The views of a scene show one set of named points, each view turned or mirrored, and shifted as a whole, with a little noise and some points left out.
In the rows, zero is written as 100.

Scene 1
View 1
(112): 95; 123; 95; 104; 92; 101; 105; 81; 108; 88; 90; 104; 98; 120; 81; 106; 113; 118; 94; 99; 97; 107; 86; 99; 90; 101; 100; 74; 122; 124; 94; 130; 110; 107; 88; 114; 134; 70; 76; 91; 91; 120; 86; 112; 80; 108; 118; 116; 120; 110; 102; 147; 94
(84): 102; 109; 93; 108; 110; 96; 109; 91; 114; 83; 89; 106; 113; 92; 83; 100; 106; 97; 109; 97; 99; 115; 94; 86; 95; 109; 108; 92; 117; 113; 102; 107; 114; 118; 83; 114; 110; 87; 87; 94; 84; 111; 97; 117; 75; 106; 128; 103; 104; 88; 99; 130; 95
(282): 110; 104; 86; 103; 109; 93; 111; 111; 122; 81; 85; 107; 112; 102; 68; 107; 119; 112; 111; 90; 105; 114; 91; 84; 89; 110; 104; 92; 123; 125; 103; 106; 110; 114; 84; 111; 110; 77; 87; 103; 99; 119; 114; 120; 81; 110; 122; 107; 105; 80; 97; 121; 101
(160): 112; 112; 118; 103; 99; 101; 100; 92; 100; 98; 97; 99; 93; 101; 109; 103; 102; 100; 88; 93; 91; 102; 99; 97; 100; 108; 103; 86; 117; 108; 116; 110; 101; 99; 98; 99; 106; 90; 89; 102; 96; 121; 96; 109; 96; 101; 111; 116; 99; 101; 83; 111; 104
(204): 114; 103; 105; 104; 107; 98; 104; 102; 105; 94; 93; 105; 105; 83; 96; 99; 106; 94; 101; 83; 97; 112; 100; 91; 106; 109; 109; 91; 114; 104; 118; 102; 100; 109; 92; 102; 94; 97; 88; 96; 93; 116; 113; 111; 90; 98; 114; 101; 87; 89; 86; 103; 98
(50): 125; 97; 112; 102; 112; 100; 103; 107; 102; 99; 93; 105; 104; 70; 105; 96; 101; 86; 97; 80; 95; 110; 107; 94; 113; 109; 113; 98; 112; 99; 127; 92; 91; 105; 96; 97; 81; 106; 92; 101; 100; 118; 120; 110; 98; 93; 107; 98; 76; 86; 80; 89; 102
(109): 121; 99; 114; 107; 114; 95; 103; 106; 104; 96; 95; 103; 107; 71; 110; 94; 97; 80; 101; 86; 94; 111; 107; 87; 110; 111; 111; 101; 110; 96; 128; 90; 97; 106; 95; 97; 80; 110; 96; 103; 95; 114; 115; 111; 96; 95; 113; 99; 78; 83; 81; 89; 103
(171): 121; 103; 99; 100; 102; 95; 109; 121; 114; 93; 88; 105; 95; 110; 82; 111; 127; 119; 93; 79; 101; 107; 95; 85; 90; 110; 101; 91; 127; 121; 115; 98; 100; 95; 92; 95; 106; 79; 86; 114; 112; 131; 121; 118; 104; 111; 108; 123; 99; 83; 84; 100; 113
(125): 123; 106; 107; 95; 100; 107; 101; 109; 104; 102; 94; 107; 97; 98; 91; 104; 119; 113; 89; 74; 101; 105; 99; 100; 107; 104; 106; 87; 120; 113; 118; 104; 87; 95; 99; 93; 102; 84; 81; 103; 111; 134; 119; 110; 107; 97; 99; 112; 90; 95; 80; 100; 104
(69): 118; 111; 135; 100; 99; 108; 96; 88; 86; 110; 105; 93; 86; 85; 134; 101; 90; 87; 78; 90; 84; 98; 111; 103; 115; 107; 104; 86; 110; 92; 131; 106; 84; 91; 108; 89; 92; 104; 92; 100; 98; 121; 96; 103; 112; 93; 101; 114; 82; 108; 73; 94; 103
(167): 98; 117; 120; 111; 96; 92; 100; 81; 99; 96; 98; 89; 89; 120; 115; 111; 101; 99; 89; 111; 85; 105; 95; 84; 84; 111; 95; 85; 119; 110; 111; 116; 120; 100; 94; 99; 117; 82; 98; 109; 86; 114; 74; 114; 92; 113; 121; 134; 113; 106; 88; 126; 109
(99): 103; 116; 111; 106; 99; 101; 101; 84; 101; 95; 94; 99; 96; 104; 104; 104; 103; 99; 92; 98; 92; 103; 97; 96; 97; 104; 102; 85; 119; 109; 110; 116; 106; 105; 93; 106; 112; 87; 88; 96; 90; 119; 89; 110; 92; 103; 114; 114; 104; 104; 88; 123; 100
(151): 111; 105; 106; 102; 106; 98; 103; 99; 106; 93; 94; 107; 106; 87; 93; 100; 105; 95; 101; 89; 99; 110; 101; 92; 102; 108; 108; 92; 114; 108; 116; 104; 100; 109; 91; 104; 100; 94; 88; 97; 93; 117; 110; 113; 90; 98; 114; 100; 94; 90; 89; 111; 100
(127): 111; 106; 97; 102; 107; 94; 107; 106; 112; 90; 90; 106; 103; 97; 84; 106; 115; 106; 101; 87; 99; 108; 94; 88; 96; 105; 104; 91; 120; 116; 111; 105; 104; 108; 88; 107; 105; 84; 87; 103; 98; 123; 111; 116; 91; 106; 115; 109; 99; 86; 90; 111; 103
(245): 113; 104; 113; 106; 108; 98; 103; 98; 103; 95; 95; 101; 101; 82; 107; 99; 99; 86; 98; 91; 92; 108; 103; 89; 105; 109; 108; 97; 112; 101; 121; 100; 102; 107; 95; 102; 92; 100; 92; 100; 91; 115; 105; 111; 94; 99; 115; 106; 88; 92; 84; 104; 101
(49): 111; 108; 100; 104; 108; 101; 106; 95; 107; 93; 93; 106; 109; 82; 91; 97; 102; 94; 102; 88; 98; 113; 100; 96; 106; 106; 110; 89; 113; 108; 111; 105; 98; 115; 90; 110; 99; 94; 85; 94; 91; 113; 108; 111; 86; 96; 116; 97; 90; 92; 91; 114; 96
(104): 127; 101; 106; 95; 104; 106; 102; 113; 102; 103; 92; 109; 100; 85; 93; 102; 115; 107; 90; 71; 102; 104; 102; 101; 114; 104; 109; 91; 117; 108; 124; 98; 84; 98; 100; 94; 92; 96; 83; 102; 109; 132; 128; 108; 108; 92; 96; 102; 82; 92; 80; 89; 104
(159): 108; 110; 112; 106; 104; 95; 103; 95; 104; 93; 94; 97; 97; 101; 103; 105; 104; 98; 95; 94; 93; 106; 99; 88; 97; 111; 101; 90; 116; 107; 114; 107; 105; 105; 93; 103; 105; 90; 92; 103; 95; 116; 96; 112; 92; 105; 117; 116; 99; 95; 85; 114; 105
(120): 112; 106; 115; 110; 105; 89; 105; 106; 109; 94; 94; 95; 94; 109; 104; 109; 110; 100; 95; 98; 89; 109; 96; 78; 88; 114; 98; 94; 122; 112; 119; 102; 113; 98; 94; 97; 102; 85; 98; 114; 98; 117; 98; 116; 98; 112; 119; 126; 103; 88; 84; 105; 116
(12): 131; 99; 110; 94; 114; 115; 100; 102; 94; 108; 96; 114; 109; 44; 104; 86; 96; 85; 94; 64; 100; 108; 114; 116; 139; 103; 123; 94; 104; 89; 132; 94; 64; 108; 98; 100; 76; 115; 76; 79; 99; 122; 136; 103; 101; 71; 93; 70; 59; 92; 78; 82; 85
View 2
(69): 101; 114; 93; 88; 91; 85; 91; 101; 92; 88; 90; 112; 99; 92; 83; 90; 107; 109; 99; 68; 87; 106; 107; 85; 117; 94; 97; 113; 90; 84; 117; 105; 109; 121; 105; 105; 88; 110; 94; 109; 84; 115; 82; 97; 91; 93; 118; 87; 115; 90; 93; 68; 73
(120): 111; 128; 87; 79; 74; 105; 114; 106; 95; 99; 80; 126; 103; 107; 97; 86; 110; 123; 102; 99; 96; 98; 101; 91; 104; 83; 77; 101; 91; 105; 98; 112; 112; 113; 108; 81; 100; 97; 90; 86; 109; 99; 96; 104; 92; 90; 110; 107; 102; 102; 107; 93; 116
(49): 101; 107; 96; 96; 85; 110; 98; 110; 90; 100; 87; 114; 89; 107; 101; 103; 103; 111; 96; 104; 96; 93; 112; 69; 118; 99; 100; 109; 90; 120; 106; 88; 97; 100; 97; 79; 115; 96; 94; 98; 96; 110; 94; 112; 83; 99; 109; 107; 111; 108; 110; 97; 105
(112): 107; 120; 87; 117; 69; 130; 114; 98; 100; 100; 84; 100; 111; 122; 137; 98; 114; 124; 99; 107; 100; 68; 103; 98; 122; 103; 103; 74; 73; 121; 98; 78; 119; 125; 89; 87; 107; 109; 83; 77; 105; 110; 96; 97; 90; 98; 96; 113; 98; 122; 121; 101; 122
(109): 101; 108; 101; 74; 91; 94; 95; 111; 85; 99; 85; 127; 83; 96; 74; 96; 98; 110; 95; 95; 90; 112; 114; 64; 110; 90; 87; 127; 101; 109; 107; 106; 92; 92; 110; 76; 113; 92; 98; 106; 94; 106; 90; 114; 82; 96; 118; 99; 115; 96; 98; 85; 97
(159): 107; 120; 94; 87; 77; 109; 108; 106; 94; 97; 84; 117; 101; 107; 101; 92; 109; 116; 100; 96; 95; 92; 105; 86; 116; 92; 88; 99; 84; 104; 103; 102; 109; 113; 105; 84; 102; 101; 91; 92; 102; 110; 93; 104; 90; 91; 109; 104; 103; 106; 106; 89; 107
(282): 105; 115; 95; 97; 77; 122; 112; 103; 90; 107; 81; 118; 92; 117; 111; 94; 105; 124; 98; 122; 102; 87; 102; 79; 105; 93; 87; 102; 98; 134; 91; 91; 107; 94; 91; 73; 121; 95; 90; 80; 112; 96; 98; 111; 90; 98; 105; 118; 104; 112; 121; 116; 136
(167): 116; 131; 83; 86; 67; 114; 119; 108; 103; 96; 81; 113; 117; 111; 113; 94; 118; 121; 105; 88; 94; 85; 101; 105; 118; 91; 86; 83; 67; 91; 97; 106; 117; 134; 116; 83; 94; 104; 87; 84; 104; 108; 96; 97; 91; 87; 100; 105; 92; 114; 106; 84; 110
(104): 93; 109; 96; 99; 91; 90; 91; 94; 82; 95; 87; 114; 85; 97; 84; 81; 101; 116; 95; 98; 97; 103; 102; 74; 101; 95; 96; 124; 116; 120; 107; 94; 111; 94; 80; 103; 105; 111; 96; 100; 96; 100; 82; 107; 92; 102; 126; 100; 120; 86; 109; 91; 102
(84): 107; 111; 95; 95; 74; 125; 108; 113; 92; 105; 84; 114; 96; 119; 115; 107; 105; 116; 99; 113; 98; 84; 112; 75; 122; 98; 96; 99; 80; 125; 97; 88; 96; 99; 103; 66; 121; 89; 90; 88; 101; 108; 99; 113; 83; 100; 99; 113; 103; 119; 113; 104; 120
(151): 102; 111; 96; 94; 84; 108; 99; 106; 89; 98; 86; 115; 92; 107; 98; 94; 104; 114; 99; 104; 95; 95; 107; 73; 116; 95; 95; 110; 93; 117; 104; 94; 102; 101; 98; 81; 111; 97; 95; 96; 98; 106; 93; 110; 87; 98; 111; 106; 109; 105; 107; 95; 107
(204): 102; 109; 97; 90; 85; 104; 98; 108; 89; 100; 84; 119; 88; 107; 94; 94; 102; 113; 97; 100; 95; 100; 109; 71; 111; 93; 95; 116; 99; 116; 105; 95; 100; 97; 99; 80; 111; 96; 94; 99; 96; 107; 94; 110; 86; 99; 112; 103; 111; 102; 109; 93; 104
(12): 84; 87; 111; 103; 105; 84; 69; 103; 78; 95; 95; 110; 67; 89; 70; 96; 92; 99; 88; 91; 93; 113; 118; 44; 117; 107; 114; 143; 115; 121; 126; 81; 84; 79; 83; 98; 114; 102; 104; 126; 77; 115; 79; 115; 80; 111; 125; 91; 132; 84; 99; 79; 72
(171): 103; 123; 92; 92; 81; 101; 109; 92; 87; 98; 83; 120; 95; 105; 97; 74; 105; 128; 97; 112; 102; 94; 93; 89; 93; 85; 78; 109; 113; 125; 96; 104; 123; 98; 83; 97; 106; 107; 88; 81; 110; 88; 92; 102; 95; 95; 120; 110; 108; 94; 117; 105; 129
(245): 104; 113; 97; 85; 83; 102; 98; 110; 90; 99; 85; 119; 90; 101; 91; 96; 104; 111; 100; 94; 91; 99; 110; 73; 114; 93; 92; 114; 90; 105; 106; 101; 99; 105; 109; 82; 107; 96; 94; 102; 96; 111; 91; 109; 84; 95; 114; 101; 107; 103; 102; 88; 98
(160): 106; 117; 92; 93; 80; 103; 105; 102; 95; 94; 85; 113; 102; 104; 101; 90; 109; 117; 100; 90; 95; 93; 104; 88; 116; 96; 95; 101; 88; 102; 106; 97; 111; 115; 102; 93; 99; 106; 91; 94; 98; 109; 90; 100; 92; 94; 108; 102; 107; 101; 103; 85; 101
(50): 98; 106; 101; 83; 93; 92; 91; 107; 85; 97; 87; 122; 82; 96; 74; 91; 100; 110; 98; 94; 91; 109; 109; 65; 108; 94; 91; 130; 104; 111; 110; 102; 96; 92; 100; 87; 108; 97; 95; 108; 93; 106; 89; 112; 87; 97; 122; 99; 116; 91; 101; 87; 95
(99): 105; 115; 90; 97; 76; 111; 106; 104; 96; 98; 84; 108; 102; 111; 111; 99; 113; 116; 101; 94; 95; 86; 107; 90; 120; 98; 95; 91; 80; 103; 105; 89; 109; 120; 104; 86; 101; 104; 90; 90; 97; 110; 92; 100; 91; 95; 106; 107; 102; 111; 106; 87; 103
View 3
(245): 77; 106; 87; 102; 94; 91; 103; 105; 115; 112; 119; 108; 103; 103; 99; 97; 101; 90; 98; 103; 80; 100; 92; 91; 108; 93; 104; 86; 104; 93; 94; 102; 92; 103; 101; 107; 104; 105; 103; 89; 96; 98; 108; 97; 100; 100; 98; 89; 93; 101; 115; 98; 104
(109): 75; 102; 80; 112; 92; 83; 109; 98; 126; 110; 127; 105; 105; 104; 97; 97; 102; 91; 102; 104; 73; 101; 96; 88; 120; 89; 111; 82; 103; 92; 88; 109; 97; 102; 101; 98; 100; 109; 108; 79; 104; 99; 99; 87; 106; 100; 95; 85; 96; 107; 123; 96; 97
(159): 81; 112; 98; 96; 101; 97; 101; 112; 104; 114; 111; 110; 103; 103; 105; 101; 107; 92; 92; 102; 84; 101; 88; 90; 100; 97; 95; 86; 100; 106; 104; 92; 89; 104; 100; 116; 102; 100; 97; 98; 89; 98; 111; 106; 95; 100; 99; 97; 94; 95; 104; 99; 112
(151): 86; 105; 91; 103; 101; 91; 99; 103; 107; 103; 112; 109; 101; 100; 95; 101; 103; 92; 96; 102; 83; 101; 88; 103; 109; 94; 101; 88; 95; 96; 97; 101; 93; 103; 98; 112; 104; 102; 93; 92; 97; 98; 116; 95; 102; 101; 106; 93; 92; 106; 113; 103; 108
(125): 97; 109; 98; 86; 103; 103; 100; 85; 104; 111; 110; 106; 101; 100; 99; 111; 117; 98; 104; 94; 93; 99; 79; 91; 110; 99; 106; 82; 108; 106; 99; 100; 90; 85; 92; 102; 86; 112; 97; 101; 102; 83; 116; 93; 113; 92; 122; 87; 93; 101; 108; 111; 120
(120): 85; 112; 101; 101; 105; 96; 104; 113; 99; 117; 120; 100; 96; 107; 108; 106; 109; 98; 84; 104; 75; 105; 92; 81; 98; 97; 92; 88; 107; 118; 110; 87; 93; 109; 94; 112; 91; 100; 94; 102; 89; 95; 102; 105; 94; 92; 101; 93; 102; 92; 103; 90; 110
(50): 79; 102; 80; 107; 91; 87; 106; 89; 125; 109; 124; 107; 105; 104; 97; 99; 104; 93; 107; 99; 77; 100; 91; 89; 122; 92; 117; 82; 105; 92; 87; 110; 94; 96; 98; 94; 97; 111; 108; 80; 105; 92; 103; 85; 112; 99; 105; 83; 95; 106; 122; 101; 101
(49): 82; 106; 91; 103; 98; 91; 101; 104; 106; 99; 112; 112; 100; 96; 91; 101; 100; 88; 98; 100; 85; 100; 89; 112; 109; 97; 102; 88; 92; 91; 95; 106; 90; 102; 101; 113; 109; 99; 94; 89; 96; 102; 116; 94; 102; 102; 101; 97; 88; 109; 113; 106; 108
(282): 105; 103; 102; 111; 121; 90; 92; 113; 86; 91; 109; 104; 84; 97; 94; 109; 100; 94; 83; 101; 78; 111; 93; 121; 108; 101; 88; 89; 88; 112; 109; 97; 97; 108; 86; 121; 94; 84; 72; 102; 90; 94; 113; 91; 104; 94; 108; 100; 93; 111; 100; 99; 113
(84): 88; 108; 94; 107; 111; 88; 93; 120; 92; 93; 110; 110; 94; 94; 88; 99; 97; 87; 87; 105; 81; 105; 96; 121; 104; 99; 92; 93; 85; 100; 104; 100; 94; 114; 96; 127; 112; 85; 82; 93; 88; 104; 119; 97; 94; 104; 96; 105; 89; 108; 106; 96; 106
(127): 96; 105; 100; 103; 113; 93; 97; 105; 97; 101; 112; 106; 92; 99; 97; 107; 105; 94; 92; 98; 82; 107; 90; 106; 107; 101; 96; 88; 98; 105; 103; 97; 93; 102; 91; 114; 94; 97; 87; 99; 93; 93; 112; 95; 104; 94; 109; 97; 95; 109; 103; 101; 111
(104): 94; 105; 89; 94; 99; 95; 104; 78; 113; 112; 114; 109; 101; 103; 95; 111; 113; 97; 109; 92; 88; 98; 82; 91; 120; 95; 114; 80; 108; 98; 94; 105; 93; 85; 94; 96; 86; 115; 103; 92; 108; 82; 112; 87; 117; 91; 121; 83; 92; 108; 113; 112; 114
(204): 83; 105; 88; 105; 98; 91; 102; 101; 112; 104; 117; 108; 102; 99; 93; 102; 103; 92; 98; 100; 82; 102; 91; 101; 113; 95; 104; 84; 98; 95; 93; 104; 95; 100; 98; 108; 102; 103; 95; 88; 97; 95; 110; 91; 104; 98; 103; 92; 93; 108; 116; 100; 105
(69): 64; 118; 87; 80; 76; 103; 111; 92; 127; 133; 117; 114; 119; 109; 108; 96; 111; 93; 112; 98; 91; 89; 79; 62; 104; 92; 114; 84; 117; 92; 90; 97; 84; 88; 109; 98; 105; 122; 123; 92; 100; 96; 109; 111; 98; 103; 99; 82; 94; 86; 116; 104; 111
(99): 80; 114; 100; 87; 100; 99; 100; 112; 98; 112; 105; 113; 102; 102; 100; 99; 105; 89; 94; 99; 92; 98; 84; 94; 94; 99; 93; 90; 95; 103; 104; 92; 84; 101; 104; 123; 112; 98; 94; 102; 89; 102; 120; 112; 91; 101; 99; 98; 91; 92; 101; 102; 115
(171): 106; 106; 105; 100; 118; 97; 98; 94; 94; 108; 112; 100; 90; 102; 102; 116; 115; 107; 88; 95; 80; 106; 86; 92; 111; 101; 97; 86; 108; 119; 110; 91; 94; 94; 83; 105; 75; 102; 85; 107; 97; 80; 106; 92; 112; 84; 122; 90; 98; 106; 97; 102; 120
View 4
(160): 98; 94; 95; 99; 94; 89; 79; 107; 96; 97; 91; 95; 102; 100; 112; 102; 113; 101; 90; 98; 88; 101; 87; 106; 114; 96; 104; 108; 95; 95; 97; 102; 96; 107; 92; 101; 101; 88; 90; 103; 94; 101; 104; 117; 90; 93; 106; 94; 111; 92; 104; 93; 100
(84): 90; 97; 106; 93; 93; 73; 91; 110; 80; 108; 75; 79; 104; 99; 95; 115; 109; 82; 89; 109; 98; 89; 77; 111; 96; 80; 100; 96; 108; 96; 95; 125; 83; 105; 111; 94; 99; 96; 81; 111; 82; 92; 95; 109; 88; 98; 114; 114; 128; 111; 111; 79; 95
(204): 100; 105; 99; 90; 95; 82; 86; 99; 86; 103; 87; 86; 103; 110; 99; 110; 108; 83; 90; 107; 97; 101; 86; 110; 113; 93; 90; 105; 99; 96; 98; 114; 106; 99; 103; 99; 96; 98; 96; 92; 91; 101; 99; 106; 97; 95; 122; 97; 112; 102; 105; 89; 107
(167): 93; 82; 95; 99; 93; 83; 79; 115; 93; 99; 80; 106; 98; 91; 118; 101; 121; 121; 87; 94; 74; 94; 73; 105; 108; 90; 113; 105; 99; 94; 94; 102; 73; 115; 88; 97; 121; 88; 74; 118; 85; 100; 106; 136; 73; 90; 96; 94; 118; 85; 97; 78; 92
(245): 103; 103; 100; 93; 97; 83; 83; 97; 90; 99; 85; 91; 100; 109; 104; 109; 106; 86; 88; 104; 88; 106; 88; 109; 115; 93; 86; 109; 101; 98; 97; 116; 105; 94; 100; 99; 101; 97; 95; 91; 95; 107; 101; 114; 91; 93; 122; 90; 110; 96; 105; 86; 104
(125): 94; 102; 94; 92; 92; 97; 81; 105; 92; 105; 105; 83; 111; 105; 102; 101; 116; 91; 96; 108; 103; 99; 86; 94; 117; 100; 107; 110; 92; 95; 96; 88; 113; 108; 91; 98; 91; 91; 97; 90; 88; 96; 107; 95; 112; 89; 110; 88; 112; 94; 100; 110; 119
(12): 119; 128; 95; 101; 88; 98; 74; 86; 109; 90; 110; 79; 103; 126; 101; 112; 87; 47; 95; 105; 118; 123; 126; 117; 128; 105; 74; 112; 95; 103; 101; 122; 140; 81; 111; 113; 64; 83; 122; 77; 117; 108; 89; 80; 119; 105; 134; 99; 92; 121; 123; 103; 108
(159): 97; 93; 98; 96; 93; 83; 84; 109; 91; 100; 87; 94; 103; 100; 108; 103; 114; 100; 90; 102; 86; 98; 79; 104; 112; 92; 99; 105; 99; 97; 95; 104; 91; 107; 94; 99; 106; 93; 85; 103; 90; 100; 104; 119; 89; 91; 111; 95; 114; 93; 103; 85; 100
(171): 83; 95; 99; 87; 97; 86; 94; 109; 80; 115; 94; 77; 111; 102; 93; 102; 124; 98; 94; 115; 101; 88; 66; 90; 111; 92; 111; 106; 97; 90; 93; 84; 108; 113; 94; 91; 99; 100; 86; 88; 77; 92; 112; 97; 111; 83; 116; 81; 122; 87; 95; 111; 125
(120): 92; 90; 99; 90; 101; 82; 87; 108; 82; 107; 86; 94; 102; 100; 104; 104; 120; 107; 88; 105; 80; 94; 69; 101; 112; 91; 100; 105; 99; 92; 94; 99; 91; 108; 92; 94; 111; 102; 84; 96; 84; 102; 109; 122; 87; 85; 111; 85; 119; 84; 94; 88; 112
(99): 96; 93; 96; 101; 90; 89; 78; 109; 95; 98; 89; 96; 102; 97; 111; 102; 114; 102; 89; 96; 91; 99; 84; 107; 108; 91; 108; 104; 100; 96; 94; 105; 86; 110; 97; 100; 104; 86; 86; 113; 93; 97; 103; 122; 88; 93; 103; 102; 115; 99; 106; 86; 94
(127): 90; 98; 101; 89; 95; 79; 91; 108; 83; 113; 86; 82; 109; 102; 96; 107; 116; 89; 94; 111; 98; 90; 75; 101; 105; 89; 104; 102; 101; 96; 94; 104; 96; 107; 102; 94; 98; 97; 86; 99; 84; 94; 104; 104; 101; 89; 115; 98; 122; 99; 104; 97; 109
(50): 106; 111; 98; 89; 99; 84; 85; 94; 88; 99; 92; 87; 100; 117; 100; 108; 100; 77; 90; 107; 94; 112; 93; 108; 124; 100; 79; 113; 97; 96; 99; 112; 121; 88; 100; 101; 90; 98; 103; 76; 97; 111; 99; 100; 103; 92; 132; 83; 102; 95; 103; 91; 113
(151): 98; 101; 99; 92; 94; 82; 84; 105; 90; 106; 87; 86; 103; 107; 101; 109; 109; 85; 91; 108; 96; 100; 86; 110; 109; 93; 94; 106; 102; 97; 97; 113; 101; 100; 105; 99; 94; 96; 92; 96; 93; 101; 99; 106; 97; 95; 117; 98; 115; 103; 107; 91; 106
(282): 79; 94; 109; 87; 97; 69; 97; 116; 69; 124; 76; 69; 113; 97; 87; 114; 120; 88; 94; 118; 103; 76; 58; 101; 89; 80; 114; 94; 108; 92; 94; 107; 84; 117; 108; 87; 97; 102; 77; 109; 70; 83; 101; 104; 101; 88; 112; 107; 139; 103; 102; 92; 111
(112): 83; 88; 97; 103; 87; 87; 81; 121; 90; 105; 90; 85; 108; 87; 108; 107; 124; 102; 97; 101; 101; 82; 77; 104; 92; 84; 129; 94; 103; 96; 93; 106; 70; 128; 99; 97; 101; 79; 72; 136; 83; 81; 101; 116; 89; 99; 85; 122; 133; 109; 111; 97; 89
(104): 100; 109; 95; 92; 96; 92; 83; 100; 93; 103; 104; 80; 111; 113; 101; 102; 110; 82; 94; 108; 106; 106; 92; 100; 121; 102; 96; 111; 93; 96; 98; 92; 122; 98; 96; 100; 84; 95; 103; 80; 94; 100; 105; 90; 117; 92; 121; 86; 106; 97; 103; 111; 121

In a view up to two points have been moved. Name them for each view, in the order of its rows, or write none.
view 1 => none
view 2 => none
view 3 => none
view 4 => (12), (282)
